Each row is a point on a landscape with many valleys, with its height.
From any point a ball rolls to the lowest of the 3 points nearest to it. It stops when none of these is lower. Distance is the straight distance between rows; heights are no part of it.
guz height 255: [ 85  76  87 136  71  86 112 104  94  36  90  85  84 107 122  81 121 107
 108 120 100 109 117  98  97 107 120  87 139 147  72 124 125 123 122  88
 100  88 100]
futu height 144: [ 87  78  85 120  77  85 116 121  91  48 102  85  84 104 114  83 112 103
 106 119 101 109 107 101  99 115 115  88 139 145  68 126 119 127 113  79
 101  87 102]
demu height 693: [145 140 111  82  99 118  96 131  80 132 122 117 103 106  78 120  73  99
  88  85 122 101  90  90 121 126  85 108  84  64 106 101  92  79  83 103
  94 100  84]
ronug height 383: [115 123 111  88  88 106  97  98  91 120 106 107 104 101  83 115 102  92
  95  82 102  98  92 104  97 124  91 105  68  65 108  99  82  88  90 111
 106 104 103]
fodu height 426: [118 121 116  96 103 119  99 118  94 119 111 101 103  98  96 110 105  91
 103  81 111 101  93  93  97 117  87 108 106  94  94 108  94  88  99 111
 110 109 100]
lin height 419: [ 91 120  99  74 117  94 104  81  99 132  96 104 107  95  93 110  82  98
  95  89  97 108 105 111 116 103  73 112  49  57 121  67  84  80  73 123
  90 110 107]
sido height 180: [109  97 101 103 103 113 105 117  96  89 119  98  90  89 106  91 103  97
 103 103 110  94  92  93  98 107  97  98 115 110  78 115  91 114  93  96
 117 104  91]
Zud height 578: [108 114 103  75 123  97 100  77  96 135 104 121 115  86  95 107  79 100
  89  88 100 102  99 109 117  90  67 120  36  46 131  66  75  74  60 130
  79 108 112]
korog height 204: [ 89  75  93 132  76  88 114 117  92  40  95  79  88 118 128  77 112 107
 103 124 102 108 115  90  91 117 118  81 151 146  63 129 124 134 124  79
 104  83 103]
Nodad height 568: [142 134 122  97 113 120  90 124  78 116 119 108 103 113  83 122  77  88
  98  89 125  97  89  85 119 124  92 103  99  83  99 107  93  77  86 104
  95 102  94]
Kal height 313: [ 94 106  92  91 103 100  98  90 104 111  89  98 110 103  98  98 101 105
  93  99 101  98 105 106  90  76 106 103  94 106 111  91 114 103 104  92
 107  98 111]
zura height 212: [ 91  83  89 118  93  96  89  80 118  81  89  99  96  88 112  98 111 112
  90 104 101 102 101 111  95  75 113  95 109 121 102 111 108 112 110  92
  99  91  95]
bura height 115: [ 68  57 106 125  96  76  95  82 131  88  73 106 103  86 115  87 116 117
 109 109  80 101  99 103  89  80 115  91 120 115 113 105 117 115 119 102
  94  89 101]
Kan height 706: [148 151  99  92 120 119  95 133  75 112 121 111  96 124  90 120  72  90
  98  90 132 106  86  73 109 119  89 102 109  90  97 110  81  83  80  99
 100 111  82]
Gid height 413: [ 79  71 101 124  94  86  98  81 131  78  87  97  99  88 118  92 113 115
  94 105  86 104 101 105  95  81 113  87 124 125 105 100 109 114 118  96
  97  92  98]
Lozu height 262: [ 69  75  96 116  93  79  96  87 131  96  80 107  97  85 111  88 114 113
 107 109  82  96  99 104  93  72 114  84 110 113 121 102 115 103 122 104
  91  89 110]
Biz height 274: [ 69  60 112 100 102  81 114  60 117 115  77 105 113  84  96  93 110  98
 115 118  71  86 108 113  89  71 115 104  68  86 123  74 104  90 120  97
  83  90 120]
gipuz height 315: [107 108  93  85  92 104 100  82  97 120  94 105 113 106  89 101  96  95
  89  90 101 100 102  97 103 104  89 109  69  69 111  82  97  99  90 109
 114  99 109]
varu height 491: [ 76  96 106  75 110  98 103  69 100 132  81 112 106  85  96 107  82 101
 109  91  78  97 111 109 105  85  88 120  51  79 124  74  98  81  82 114
  78 103  99]
zifi height 386: [100 123  97  75 106  89 106  88  96 129 102 104 106 100  85 113  90  97
  92  84 100 108  95 111 104 112  85 109  49  60 116  81  74  81  73 117
  93 108 102]
Diz height 170: [ 59  59 101 113 101  76  96  80 124  92  71 107 103  83 106  85 121 117
 118 114  78  95  98 109  89  72 113  88 109 103 115  97 119 104 126 102
  95  87 116]
pozi height 470: [125 122 121  91 107 116  97 114  89 120 113 103 113 103  93 115 104  89
 100  82 113  99  93 101 106 126  88 111  96  84  94 105  90  88  98 108
 110 108 103]
ganol height 122: [107  89  88 102  97 104 107  97 102  84 102  94  96  91 100  97 104 103
  95 103 106 100  98 109  93  88 112  99 112 109  82 113 110 115  98  88
 115  93  99]
Fef height 148: [ 56  40  94 104  95  80 110  58 123  83  64 100 110  80 101  80 121 120
 116 121  74  86 106 112  81  66 117  84 111  98 117  96 127 108 128 102
  92  97 123]
Ramu height 153: [ 48  55 100 110 104  68 114  46 115  90  61  83 102  76  90  84 124 114
 114 116  79  90 110 114  84  57 125  93  99  99 127  86 126 105 133 103
  80  93 134]
pules height 403: [131 120  94 109 119 116  84 126  82  80 133  95  94 120  98  95  96  95
  94 103 117  97 104  80 111 130 104  97 127 116  78 123  92 110  98  97
 105 111  74]
pepat height 336: [ 98  80  90 121  92  94 105  87 111  72  97  91  93  94 116  98 111 107
  90 114  99 111 107 112  92  88 113  94 120 129  87 106 107 119 112  90
  95  96  99]
biziv height 277: [ 77  85 104  90  94  99  95  81 110 122  85 105 116  91  97  98  89 101
 102 104  75  88 107 105 102  77 104 107  67  92 125  76 108  86 101  99
  91  86 101]
sem height 454: [122 133 105  97 120 118  82 126  86 103 128  97  95 114  87 108  90  87
 101  88 129  99  97  86 108 119  95 101 108 104  88 122  88  91  88 102
 104 102  82]
gapoz height 441: [103 116 103  70 114  94 103  80  96 131  97 110 108 100  89 117  85  96
  88  86  96 110 101 109 112 104  73 115  48  57 127  71  76  79  70 124
  91 108 107]
Pero height 530: [100 113 107  75 125  90  98  72  97 133  94 125 110  87  97 114  80 105
  91  89  91 103 101 109 121  90  69 119  38  50 129  63  80  74  66 134
  87 106 112]
Nane height 184: [113  85  98 104  96 111 112 113 100  80 113  90  96  96 107  95  99  98
  97 104 106  96 100  98  95  97 107  96 127 115  74 111  93 115  95  89
 110 105  98]
vif height 392: [ 91 117  93  73 106  94 100  83  98 127  94 101 106 100  82 110  87  97
  93  86 101 106 100 105 107 108  77 109  51  64 117  75  87  84  77 119
  96 109 103]
Geben height 473: [124 122 118  96 106 118  97 116  92 119 114 100 101 103  94 111 107  89
 101  83 117 102  97  91 103 119  89 107 101  94  89 111  89  87  96 111
 108 108  96]
soz height 394: [ 72  77  96 125  85  76 105  91 118  56  81  87  86  92 120  93 122 106
 101 109  87 116 114 102  85  91 122  94 135 140  89 111 116 124 123  85
  89 103  93]
pela height 215: [106  88 101 109 101 108 107 126  94  73 114  94  91  99 112  92 103  95
 101 113  98 102  98  96  99 105 106  93 130 125  75 105  96 119  97  89
 110 108  93]
Reb height 288: [ 87 100  92  91  98 101  90  91 111 118  83  98 112  96 104  97  97 108
  92 102  91  97 104 107  95  73 105 104  91 103 117  87 112  96 110 102
  98  94 114]
tev height 384: [111 133 101  71 101  96 108  94  91 134 107 106 104 104  82 121  88  94
  95  82  99 106  98 116 111 118  78 107  54  61 120  79  69  77  79 114
  93 115 100]
vun height 381: [100  81  87 118  90  90 108 100  98  66  92  90  90  98 114  94 110 101
 103 113 100 111 114 105  92  93 117  94 131 138  76 111 108 116 109  80
 101 101 101]
fali height 252: [ 72  73 109 100  92  87  98  79 114 115  79 106 115  91 106  96 104  97
 114 111  68  92 107 107  96  74 103 104  79  95 120  75 104  84 113 103
  82  85 120]
vur height 209: [112  92 103 105 102 112 105 124  97  85 117  93  92  98 107  95 106  93
  98 106 100  93  95  95 107 111 102  97 130 117  74 112  93 118  98  92
 110 109  83]
Gur height 261: [ 75  73 105 100  95  93 102  70 112 120  84 107 113  92 102  96 107 101
 113 111  69  85 109 108  94  76 107 108  65  88 120  72 103  84 108 106
  86  91 110]
tis height 226: [ 86  88  90 111  88  89 117 128  86  56 106  83  79 108 116  82 110 103
 109 118 103 106 100  95  96 112 110  85 143 138  73 115 108 126 106  76
 104  92  97]
Dap height 705: [155 156  96  95 120 127  97 133  71 109 127 113  94 129  92 125  72  90
 100  88 131 108  86  65 108 118  88 103 108  84  92 110  72  86  76 106
 110 106  82]
Kuzo height 402: [123 110 116  93  97 115  96 107  89 118 109 107 110  99  93 113 104  96
  96  80 106 102  92 103  98 120  91 109  84  76 100  96  89  87  90 110
 112 107 104]
febov height 214: [102 107  89  98  98 107 105  95 101 107  93  97 103  96  99 101  99 101
  91 101 109 102 104 105  87  80  95 101  99  99 101 101 108 106  99  95
 113 100 113]
benu height 440: [131 120 116  86  92 116  96 110  90 123 113 109 107 102  82 117  95  89
  99  84 114  96  86 102 113 125  92 108  81  75  96 101  89  78  89 111
 106 100  99]
Tet height 416: [ 89  77  92 126  92  85 101  78 119  69  86  93  97  91 115  95 112 110
  96 103  97 105 107 107  91  84 116  94 119 129  97 108 108 114 117  92
  94  98  96]
seduv height 459: [ 97 117 103  74 119  94 102  79 102 129 100 109 110  97  91 117  78  98
  91  87  97 109 100 107 121 103  72 112  49  56 126  69  70  82  68 126
  87 113 109]
suro height 82: [103  96  84 104  93 107 105  98 106  92  98  99  98  92  97  98 102 108
  95 101 108 101 106 105  86  82 109  96 106 104  91 111 106 115  96  93
 109  99 107]
rozi height 598: [136 125 121  91 104 117  91 119  79 121 117 109 103 110  90 117  88  91
 101  85 124  96  87  97 118 127  92 102  96  84 102 110  91  75  93 104
 101 103  93]
muti height 246: [105  94 101 114  95 102 115 125  97  76 114  87  92 103 114  89 106  93
  96 117  98 104 100 100  96 104 108  93 139 132  76 115 101 122 105  82
 104 112  97]
Defi height 298: [104 104  96 113  86  94 111 139  86  69 117  86  80 116 117  87 108 101
  98 113 100  97  92  86  98 123 103  84 148 138  77 121 101 135 112  77
 104 101  89]
non height 539: [131 127 116  94 108 117  94 118  85 121 116 104 101 110  93 120  91  93
  99  85 123 101  93  97 112 122  93 106 105  96  90 104  92  79  91 107
 105 107  95]
nimat height 357: [103 111  92  91  94 107  98  89 101 112  89  97 107 111  95 101  98 101
  88  92 101 102 105 108  86  86 105 107  90  92 104  85 105 102  97  97
 109 101 112]
nak height 697: [153 154 106  93 112 121  93 130  73 113 126 112  99 125  85 121  69  89
  94  87 136 105  85  70 116 124  88 106 102  75 101 108  83  85  80 104
 100 105  82]
Pato height 271: [116 113 101 107 112 119  85 128  97  93 125  95  93 105 101  90 101  94
 103  92 113  93  96  86 111 124  93 101 119 110  82 122  95 109  97 101
 111 102  82]
bizi height 303: [ 73  79 105  87  97  95  99  73 113 126  84 106 110  85  92  98  92  99
 113 100  71  84 107  99 102  78 100 107  58  86 123  72 107  82 103 103
  79  86 101]
vari height 228: [ 94  78  97 133  76  85 111 123  89  40 102  78  97 125 123  78 112 108
 106 126 105 101 112  96  97 126 109  81 153 153  68 129 118 132 120  75
 106  81  98]
zup height 287: [101  82  92 115  93 102 112 104  94  68 109  94  94  96 114  96 103  97
  96 112 102 106 105 106  95  95 110  97 128 122  73 114 101 119 103  87
 103 102 101]
kenav height 430: [138 132  90 105 119 115  79 127  78  89 130 105  93 126  94 101  89  92
  99  95 122 103  95  74 109 130 101  93 118 106  78 126  85 104  91  95
 107 106  69]
sil height 126: [ 52  54  95 107 105  68 116  58 118 102  60  92 103  83  93  88 122 106
 119 121  72  88 107 107  83  64 120  95  98  88 124  83 120 100 132  99
  87  96 132]
Fes height 387: [ 69  87 102  79 100  94 101  72 104 129  87 107 107  82  95 100  82 102
 111  95  77  90 107 105 102  79  95 112  51  82 120  72 106  88  88 106
  82  94  99]
Duk height 270: [109 112 107  94 114 119  92 122  92 104 124  97  96  99 102  99 101  91
 106  91 112 101  91  90 101 119  92 101 110 104  83 117  92 101  96 104
 112 101  91]
Fefa height 483: [130 119 121  92  99 115  93 119  92 118 113 105 107 103  88 117  96  89
  94  85 115  97  92 102 110 123  87 107  89  81 100 112  90  78  91 111
 103 106 106]
kug height 124: [ 71  61 101 106 104  78 107  75 123 109  76 104 101  90  98  93 112 100
 116 114  72  90 102 109  87  71 111  96  92  94 118  82 111  89 129 106
  92  90 124]
Gibi height 651: [150 141 114  89 110 123  88 128  78 127 123 115 106 121  78 123  75  93
  95  92 127 103  90  80 120 120  92 106  93  72 103 106  95  78  83 102
 103 100  86]
romu height 707: [146 156  98  90 124 125  93 134  69 107 127 110  94 129  86 123  76  89
  95  86 129 110  90  67 107 122  94 104 111  91  90 115  73  90  79 100
 106 109  82]
Tiso height 581: [142 133 117  85 100 123  90 124  76 124 115 109 103 107  78 116  83  96
  97  86 124 100  87  95 119 127  87 103  82  78 102 101  90  78  83 106
  98  97  90]
foz height 127: [ 56  49  96 110  94  71 107  67 127  88  64 103 103  78 101  83 121 115
 116 120  77  88 105 113  78  67 117  86 110  95 113  96 119 107 130 103
  90  94 122]
rodo height 458: [ 67  59 106 128  95  73  97  85 132  72  75  97 100  92 119  95 122 113
 100 110  80 107 102 105  87  81 115  91 130 129 101 103 114 123 120 101
  94 102  95]
dezu height 462: [107 121 103  69 121  98 106  86  97 129 103 113 109 101  93 116  82  98
  86  89  99 105  98 111 119 105  67 113  45  50 127  66  61  73  68 129
  90 111 105]
tid height 149: [ 83  85  91 120  92  90  95  86 122  87  85 101  98  89 106  90 109 115
  97 107  94  99 102 110  92  76 109  89 112 118 106 107 110 109 110  94
  98  87  99]
sigi height 264: [ 76  91  92 106  95  90  93  89 125 109  84 102 107  96 105  96 106 107
  97 102  94  97 104 113  92  77 106 101  97 113 115  93 112  94 117  96
  93  88 110]
dez height 283: [107 105  96 108  99 100 104 136  88  75 122  85  82 119 114  87 108  98
  97 117  96  93  97  87 100 122 101  91 140 136  76 120  98 127 115  80
 100 109  90]
zol height 512: [135 134 117  96 119 121  87 123  89 114 117 108  98 111  92 108  92  88
  99  86 126 103  99  89 109 123  87 104 109  95  96 114  97  82  91 109
 104 107  91]
Direb height 248: [101  87  95 113  94 106 117 121  91  72 111  91  87 103 116  95 102  97
  97 116 104 105 100 105  94 106 105  93 135 133  75 110  98 124 100  86
 107 105 100]
bebo height 179: [ 93  80  91 126  79  89 113 126  90  42  97  79  84 117 124  78 113 104
 109 119 102 107 107  92  99 118 117  84 146 144  72 128 123 130 120  80
 105  86  97]
rovad height 279: [120 118  97 108 106 109  94 130  90  81 127  90  92 120 108  87 104  91
  95 106 104  96 103  83 113 126  98  95 136 128  78 115  92 116 104  91
 104 117  74]
Zap height 451: [139 146  85  97 120 120  91 135  70  91 132 109  89 130  89 115  78  93
 107  87 129 111  94  72 104 129  99  91 115 103  81 123  76  97  80  98
 112 112  71]
Gonut height 494: [ 77 100  98  75 108  99  96  74 100 125  81 102 104  93  90 105  75 103
 101  91  89  98 107 104 111  91  86 110  52  73 122  74 105  80  79 114
  86 102 102]
nanek height 464: [ 75 100  99  73 106  94  95  73  97 133  81 107 102  81  93 102  81 101
 107  96  84  95 105 104 109  85  87 115  51  76 120  68 104  81  82 113
  88 100  99]
pivan height 457: [126 135 105  98 120 117  86 122  82 110 123  99  95 116  89 110  85  92
 102  92 130 102  91  83 104 118  92  99 109 102  93 121  88  83  88 101
 101 109  87]
vufol height 227: [ 71  83  95 111  99  88  96  89 123 111  76 111 105  93 107  98 110 109
 111 107  78  94  97 109  86  76 107  94 102 104 121  90 117  89 121 101
  92  90 114]
saf height 478: [105 124 104  70 116  98  99  86  92 136 107 110 113  94  88 124  83  95
  87  88  98 109  95 112 113 111  69 113  50  57 120  75  65  72  68 121
  87 109 108]
nenu height 152: [110  92  89 100 102 109 107 110  99  93 109  98  96  92  97  93 102 100
  97  99 105 100  93 102  93 101 103  98 112 103  82 113  98 118  95  95
 114 101 102]
bek height 556: [124 129 108  74  89 111  98 111  89 128 111 111  98 103  80 119  95  92
 101  79 104  99  90 107 113 128  88 101  66  69 106  98  81  76  84 109
  97  98  97]
Pip height 171: [ 88  81  88 126  80  89 120 125  82  46 104  84  80 111 116  80 115 103
 107 125 101 104 107  98  97 117 113  85 141 141  73 122 112 127 111  76
 104  89  98]
dise height 266: [ 84  94 102  96  92 102  95  78 114 121  87  98 118 103  96 100  93 100
  99 105  81  95 107 101 102  80 102 104  77  95 126  76 108  91 104 101
  92  91 106]
ral height 311: [ 96 104  96  89  96  99 102  84 103 113  92 101 114 107  95 101  93 101
  90  96  98 103 108 104  94  86 104 105  86  94 111  83 110  99 101 101
 106 105 113]
goki height 431: [ 64  46 109 127  99  70 107  80 129  77  73  97 105  91 118  85 124 119
 109 118  80 101 101 104  80  74 118  91 134 118 102 100 118 121 125  95
  99 102 101]
gen height 206: [110 102 102 101 102 118  98 121 102  98 118  97  89  93 105  95 110  99
 103  94 114  93  98  94  94 111 101 103 113 102  79 115  90 113  91 103
 118 104  96]
zad height 302: [ 90 103  95  86  89 100  95  79 103 118  87  99 118 104  91  99  82 101
  95  98  92  96 101 102 106  91  95 108  67  78 119  77 112  96  95 106
  99  95 108]
Sudut height 389: [110 105  99  92  97 107 101  96 103 114  96 101 114 106  98 103 103 100
  94  91 111 104 104 102  93  92  98 109  88  84 106  94 102 100  97 102
 115 104 112]
nidiv height 256: [ 84  84  99  96  92  94  96  82 115 122  82 100 117 100 105  95  94  96
  99 107  82  94 108 105  97  78 106 102  84 100 124  77 113  87 113 101
  93  96 113]
nepu height 109: [ 59  55  99 107 102  73 113  64 122  99  67  99 102  79  99  89 118 113
 120 113  76  88 103 110  81  67 120  89 104  97 117  91 118  98 128 107
  90  90 126]
Bibun height 330: [112 103  92  98 104 112 100 102 100 107 100 100 102  98  96 104 102 100
 103  85 104 101 100 105  84  93  99 105 106  97  91 102  99 103  95 101
 115  99 108]
Pob height 272: [ 94  87  92 122  89  97  99  78 108  77  98 101  95  92 113  99 109 107
  94 108 107 105 103 112  93  80 117  93 116 126  97 110 107 119 108  89
 103  91 103]
mela height 294: [ 98 106  98  86  87 103 100  80 101 116  89  96 118 103  93  95  91 100
  87  96  91  98 102 103 104  88  96 105  70  91 117  81 106 102  94 102
 102  99 107]
mepi height 280: [ 90  98  98  92  91 103  91  83 106 114  88 101 117 102  96  97  92 104
  94  98  92  97 104 104 104  76 101 102  80  91 117  77 109  97 101 101
 101  97 106]
pom height 342: [114 110 104  94  90 107 102  96  98 113 100 100 118 107  96 105 100  95
  96  88 102 105  99  99  93 101  93 111  79  80 107  88  92  99  96 107
 118 102 111]
kiton height 309: [ 83  80  84 127  82  84 107 102 101  49  90  87  81  93 117  83 122 107
 108 115  94 111 117 100  97 102 123  90 132 145  74 120 122 123 117  85
  98  95  97]
leke height 265: [ 79  79  96 122  93  87  91  84 130  87  78 105  98  83 114  90 112 112
 101 102  92 101  99 105  93  75 112  94 115 119 113 103 117 110 116  98
 100  86  99]
Vozot height 235: [ 79  86  90 116  95  92  88  87 125  91  83 107 100  92 108  90 109 115
  99 106  91  95 102 109  91  75 112  97 108 117 117 101 118 105 117 102
  98  86 104]
fozib height 208: [ 56  39 103 117  92  73 107  68 123  80  69  98 109  79 111  81 120 122
 113 121  78  89 103 108  82  69 124  82 121 106 110 101 127 114 126  99
  98  96 115]
maba height 125: [ 57  55  96 103 101  74 116  55 119  92  61  98 102  75  95  82 124 111
 113 120  76  83 104 112  80  63 124  91 101  94 117  86 124 104 132 100
  91  96 130]
Bup height 286: [ 73  65 107  95 106  85 105  68 115 119  87 108 107  78  94 100 101  98
 111 108  61  87 106 103  95  75 104 106  58  77 120  67 104  85 110 102
  77  86 106]
bafar height 540: [130 135 108  74  93 117  95 121  85 140 119 109  98 100  74 122  85 100
  90  79 112  95  92 102 120 129  87 108  73  65 104  98  85  72  87 109
  92 100  87]
Val height 310: [101 104  96  84  95 101  95  82 102 114  91 106 114 107  87 102  95 104
  87  93 100 100 100  99 103  98  91 111  65  76 114  80 106 100  86 110
 108 101 105]
tib height 249: [115 100 107 105 101 107 102 129  95  79 126  90  96 111 113  85 106  92
  95 112 102  94 100  87 105 118  98  94 132 122  76 114  94 118 101  86
 104 113  85]
Vuto height 317: [ 87 111  95  77  96  95 101  80  99 121  88 103 107 102  84 102  90  98
  92  92  94 104  99 101 110 104  90 104  56  69 112  79 106  98  84 112
 103  98 103]
paget height 254: [108 103  97 110 102 102 102 128  87  78 120  86  87 113 117  89 102  90
  93 112 103  96  98  88 104 119 100  95 139 125  77 116  95 121 108  84
 104 109  87]
tusa height 273: [ 96  91  93 112  95 101 112 131  84  69 111  88  83 108 115  88 106  92
 102 116  98 108  96 100 102 111 105  92 139 131  76 111  97 121 100  81
 103 111  95]
dodon height 258: [ 91 101  86 100  97  98  99  87 109 107  89 102 104  97 100 101 101 106
  92 105 100 100 101 110  87  74 110  98  96 106 110 104 118  99 105  93
 104  94 108]
rabid height 356: [127 118  99 107 111 112  84 126  95  85 131  89  97 115 107  88 104  92
 101 104 109  95 102  81 109 130  93  96 128 117  81 123  87 113 101  91
 103 112  71]
dipam height 329: [109 109 107  96 106 120  95 120 104 110 113 101  98  94  98 103 103  92
 104  87 110  99  93  98  93 109  93 103 105 101  85 111  93  98  98 103
 115 107 100]
fakur height 382: [106 129 106  72  95 101 104  94  92 127 104 109 104 102  83 115  97  92
  93  80  99 106  95 106 102 118  80 107  53  61 115  86  74  87  83 113
 102 103 105]
deza height 476: [118 124 115  97 116 117  90 125  91 111 117 102  95 106  93 105  96  87
 102  87 121 101  93  92 109 122  92 104 110 103  92 116  90  92  94 105
 104 105  93]
Malu height 495: [135 125 113  81  95 119  91 121  81 132 115 111 101 100  80 120  82  93
  99  83 117  99  88 101 116 130  89 110  78  75 105 103  87  73  89 106
  97 100  91]
Zef height 185: [113 111  97 108 105 110  98 134  90  80 125  90  87 117 106  92 106  93
  96 103 104  96 100  83 103 124  96  99 139 127  76 114  93 125 108  88
 108 114  81]
Zab height 312: [108  82  91 116  90  99 105  99 101  74 105  93  94  88 107  92 107 102
  94 111 101 109 109 108  95  89 110  94 123 121  82 105 105 117 102  87
 106  97  98]
gam height 243: [ 78  81  98 107  96  88  96  83 121 116  78 105 110  97 105  95 106  99
 106 108  77  91 102 107  94  71 111  95  90 104 124  81 109  82 120 101
  91  88 116]
mek height 424: [111 110 105  97 106 111 100 112  93 113 107  99 104 102  99 109 104  91
 107  87 109 104  98 103  91 109  95 107 101  88  93 103  93  98  94 108
 121 108 111]
dut height 388: [124 137 104  68 101 104 109 105  82 139 114 110 102  95  79 124  89  96
  90  82 101 106  93 112 110 128  79 103  63  65 116  92  70  71  79 107
  89 107  93]
gufom height 367: [118 112 106  92  91 115 101  95  96 117  98 102 109 108  94 109 101  96
  96  85 101 100  91 102  95 112  92 108  77  75 103  93  96  95  94 110
 110 106 107]
kede height 257: [ 82  92  89 112  94  98  93  86 121  94  91  98  98  92 104  95 110 111
  97 102  89  98 103 110  97  71 110  95 109 120 113  99 111 105 113  93
  98  88 109]
dama height 513: [ 88 100 104  71 121  94  95  70  95 132  85 112 108  83  93 109  80  95
  97  86  90  98 108 107 119  89  79 122  47  63 125  68  94  70  72 126
  79 113 107]
kibe height 492: [130 136 118  95 116 117  90 121  83 113 122 109  98 116  92 114  79  86
 100  91 136 104  89  89 114 116  88 103 104  90  97 114  90  78  87 103
 101 106  84]
paz height 295: [114 105 109 107 110 116  92 124  98  84 127  92  97 100 108  95 102  93
  98  98 108  88  93  87 109 119  95 100 128 113  78 119  89 117 100 100
 110 108  81]
tano height 443: [120 129 103 102 115 118  81 124  90  93 130  99  87 113  92  99  95  89
  99  92 120  94  87  82 109 131  95 101 114 105  81 122  89  96  93 101
 106 108  75]
derev height 196: [ 92  99  91 106  95 101  96  90 115  97  89 101  98  91 102  95 105 110
  94  99  98 101  98 107  84  78 107  95 102 113 109 107 113 108 112  97
 105  88 103]
nen height 238: [ 92  85  94 116  79  95 113 136  86  57 106  82  79 118 119  82 107 106
 106 124 106 103 100  93 101 119 105  81 148 135  74 127 109 131 117  75
 108  86  97]
duvi height 145: [ 94  92  89 108  94 100  99  86 116  91  92  97  95  93 104 100 103 111
  92 102 103 100 102 113  91  75 110 100 111 110 103 110 110 110 100  91
 103  92 103]
ruz height 190: [ 87  86  86 117  84  84 115 116  89  53 100  85  80 105 117  87 116  99
 107 120  99 109 108 102  98 110 113  85 142 136  70 122 117 122 112  79
 102  95  94]
sabam height 241: [112 106 111  96 109 113  94 124  95  98 125  98  94  98  98  99 105  96
 109  93 109  94  93  91 102 118  96  98 117 106  87 117  91 105  92 102
 114 106  87]
nubo height 475: [ 86 107  99  74 117  96 103  74  99 130  86 106 105  88  93 107  74  96
  97  92  92 105 103 108 112  93  77 122  47  67 122  67  97  77  72 121
  83 111 103]
fafo height 322: [103  82  92 113  90  96 114 102  96  68 101  93  90  99 115  96 106 100
  94 117 102 107 110 112  95  90 113  96 129 129  76 108 106 113 101  79
 103 105  98]
loroz height 380: [111 120 102  83  93 106  97  93  94 116 100 103 109 105  84 111 100  92
  99  79 104 105  93 102 101 116  85 105  62  66 108  87  84  89  90 116
 110 101 102]
sel height 358: [ 69  80  92 127  85  79 106  93 112  58  85  87  79  95 120  90 127 110
 107 110  90 112 111 100  90  92 124 101 135 141  82 117 121 127 119  86
  99  99  92]
Zim height 427: [ 68  69 102 134  85  73 106  87 126  66  84  86  87  92 120  93 127 116
 102 106  88 112 107 100  86  83 117  95 132 138  93 109 115 126 123  88
  92 109  94]
nudup height 442: [131 143  98 100 123 114  84 125  75 100 131 105  92 123  87 111  83  93
  97  92 130 109  91  76 104 124  98  99 114 101  89 119  91  88  86  94
 108 105  75]
gamas height 202: [ 62  73  94 113 100  74  99  85 124 103  74 107 102  89 109  89 118 106
 117 108  77  94 103 109  86  72 112  89 106 103 117  95 118  96 126 102
  90  84 116]

Where does a ball stop that starts at each point below?
Zim => futu
Duk => suro
tano => suro
Zap => Zef
rozi => suro
Fes => nepu
Vuto => nepu
vun => suro
Bup => nepu
Biz => nepu

Two balls start at each pair of points below. Name the first point that both come to, or write -.
Zab and pepat => suro
pozi and mek => dipam
fafo and tusa => pela
